Each scene shows the same named points in several views. A view is turned or mirrored, and shifted as a whole, has a little noise and may leave points out.

Scene 1
View 1
barek: [-46 -13  -3  51  26 -10  62  16  -6  18  26  23 -19 -13 -42]
Midev: [-34  -8 -19   3 -16 -20   3   4  -2   8  38   9  -5   8   5]
bemet: [-11  -3 -10  -4  -9   9  18   3  22  -2  26  10  -9   7  37]
tede: [-39  -6 -15  14  -3  -9  21   3   8  11  33  11  -6   2  -1]
sog: [-39  -4 -23  -7 -19 -20  -3  -1   6  10  41   4  -2   9  12]
rubis: [-37  -7 -15  10  -3 -14  19   4   5   9  33  10  -9   3  -1]
beno: [-73 -10 -16  41  11 -33  37  11 -11  30  45  15  -7  -7 -55]
kisip: [ -5 -10  -3  17   0  12  36  11   4  -2  16  16 -19   1  17]
Nepa: [-67   2 -26  -1  -6 -21   3  -9  33  23  52   0   6   8   3]
Bipu: [-49  -3 -14  13  12  -4  32  -4  30  20  37   8  -2  -1  -1]
Kelo: [  7  -2 -15 -24 -25  14  -7  -3  23 -11  21   5  -6  14  66]
Mok: [-30  -5  -1  33  24   9  57   7  22  13  22  18 -15  -9  -7]
View 2
Mok: [ 16  -5  -8 -19   6  -2 -15 -31 -24  -1  -9  -1  66 -18  41]
Bipu: [-11 -13 -21   3   6  -8 -15 -42 -16  26  -7  -7  54 -27  35]
kisip: [ 17  -3  -3 -15  -5  -1   2 -39 -44   3   2   9  47 -15  -1]
Kelo: [-17  10 -22 -15 -19 -19  15 -61 -68  41  10  -3  12  -7 -47]
Nepa: [-37 -20 -29  19   2 -11 -10 -53  -7  58  -4  -6  42 -36  24]
bemet: [ -4   2 -18 -13 -10 -11   3 -48 -50  27   3   0  35 -11 -12]
tede: [ -7 -18 -10   9   2  -4  -4 -41 -23  22   2   6  47 -31  16]
rubis: [ -6 -20  -6   9  -1   0  -1 -44 -25  23   4  10  45 -32  12]
Midev: [-14 -23  -8  21   1  -2   2 -48 -25  35   9  15  37 -36   0]
beno: [ -3 -43   5  35  18  10 -15 -27  15  13  -2  18  72 -53  60]
barek: [ 24 -30   9   3  16  12 -17 -21  -4 -12  -6  14  78 -35  58]
View 3
Mok: [-34 -23 -36 -61  -5   3  23   5  24  12 -37  44   6   3 -17]
Kelo: [ -9  34  25 -64   3   0   5  39  17  25   2 -36  -2  12  10]
Nepa: [-55 -11 -46 -35 -20 -24  -9   5  36  12  14 -17  -9  26 -16]
bemet: [-21  10  -2 -61  -2  -1   9  22  21  20 -14  -4  -3   9   0]
sog: [-35  14 -25 -36 -14 -16 -10  -1  23   8  -1 -25 -19  14 -11]
Bipu: [-46 -17 -43 -49 -14 -13   6   8  29  14 -12  11  -1  15 -18]
rubis: [-33   8 -36 -39  -8   0   2 -19  14  -3 -30  12 -23   3 -20]
beno: [-59 -22 -81 -22 -17 -10  -3 -40  22  -9 -34  33 -24   6 -37]
kisip: [-17   6  -8 -63   2   9  19   7  12  13 -36  22  -9  -5  -8]
barek: [-44 -27 -63 -44 -11   4  16 -30  16  -2 -53  56 -14  -4 -31]
View 4
tede: [ 21   5 -30 -18  -5  21  38  -2 -35 -15  11  35 -20  26 -31]
Bipu: [ 23  21 -24 -23 -32  27  31  12 -33 -16  28  47 -13  18 -34]
Nepa: [ 44  30 -22 -22 -22  17  40  -9 -33 -23  37  47   3  46 -39]
beno: [ 18 -21 -46 -15  -5  28  62   3 -55  19  20  17 -31  18 -25]
Midev: [ 24  17 -22 -24   3  14  30 -10 -20 -31   2  44 -12  32 -30]
Mok: [  2  14 -27 -24 -34  34  20  31 -37  -5  13  49 -36 -13 -30]
kisip: [ -3  22 -17 -26 -12  21   3  23 -11 -30 -12  55 -33  -5 -30]
rubis: [ 18  16 -22 -23  -5  18  24   2 -24 -25   4  43 -18  20 -34]
bemet: [ 14  41  -9 -28 -17  17   2  10  -7 -49   2  68 -13  16 -33]
sog: [ 29  28 -20 -21  -2  10  30 -12 -17 -38  11  48  -5  42 -35]
barek: [ -2 -14 -37 -19 -19  36  39  26 -50  20   4  26 -46 -12 -26]

Which points are out of place in each view (at most two, in the order of its rows)? Write - if all are in place.
view 1 | -
view 2 | -
view 3 | rubis
view 4 | tede
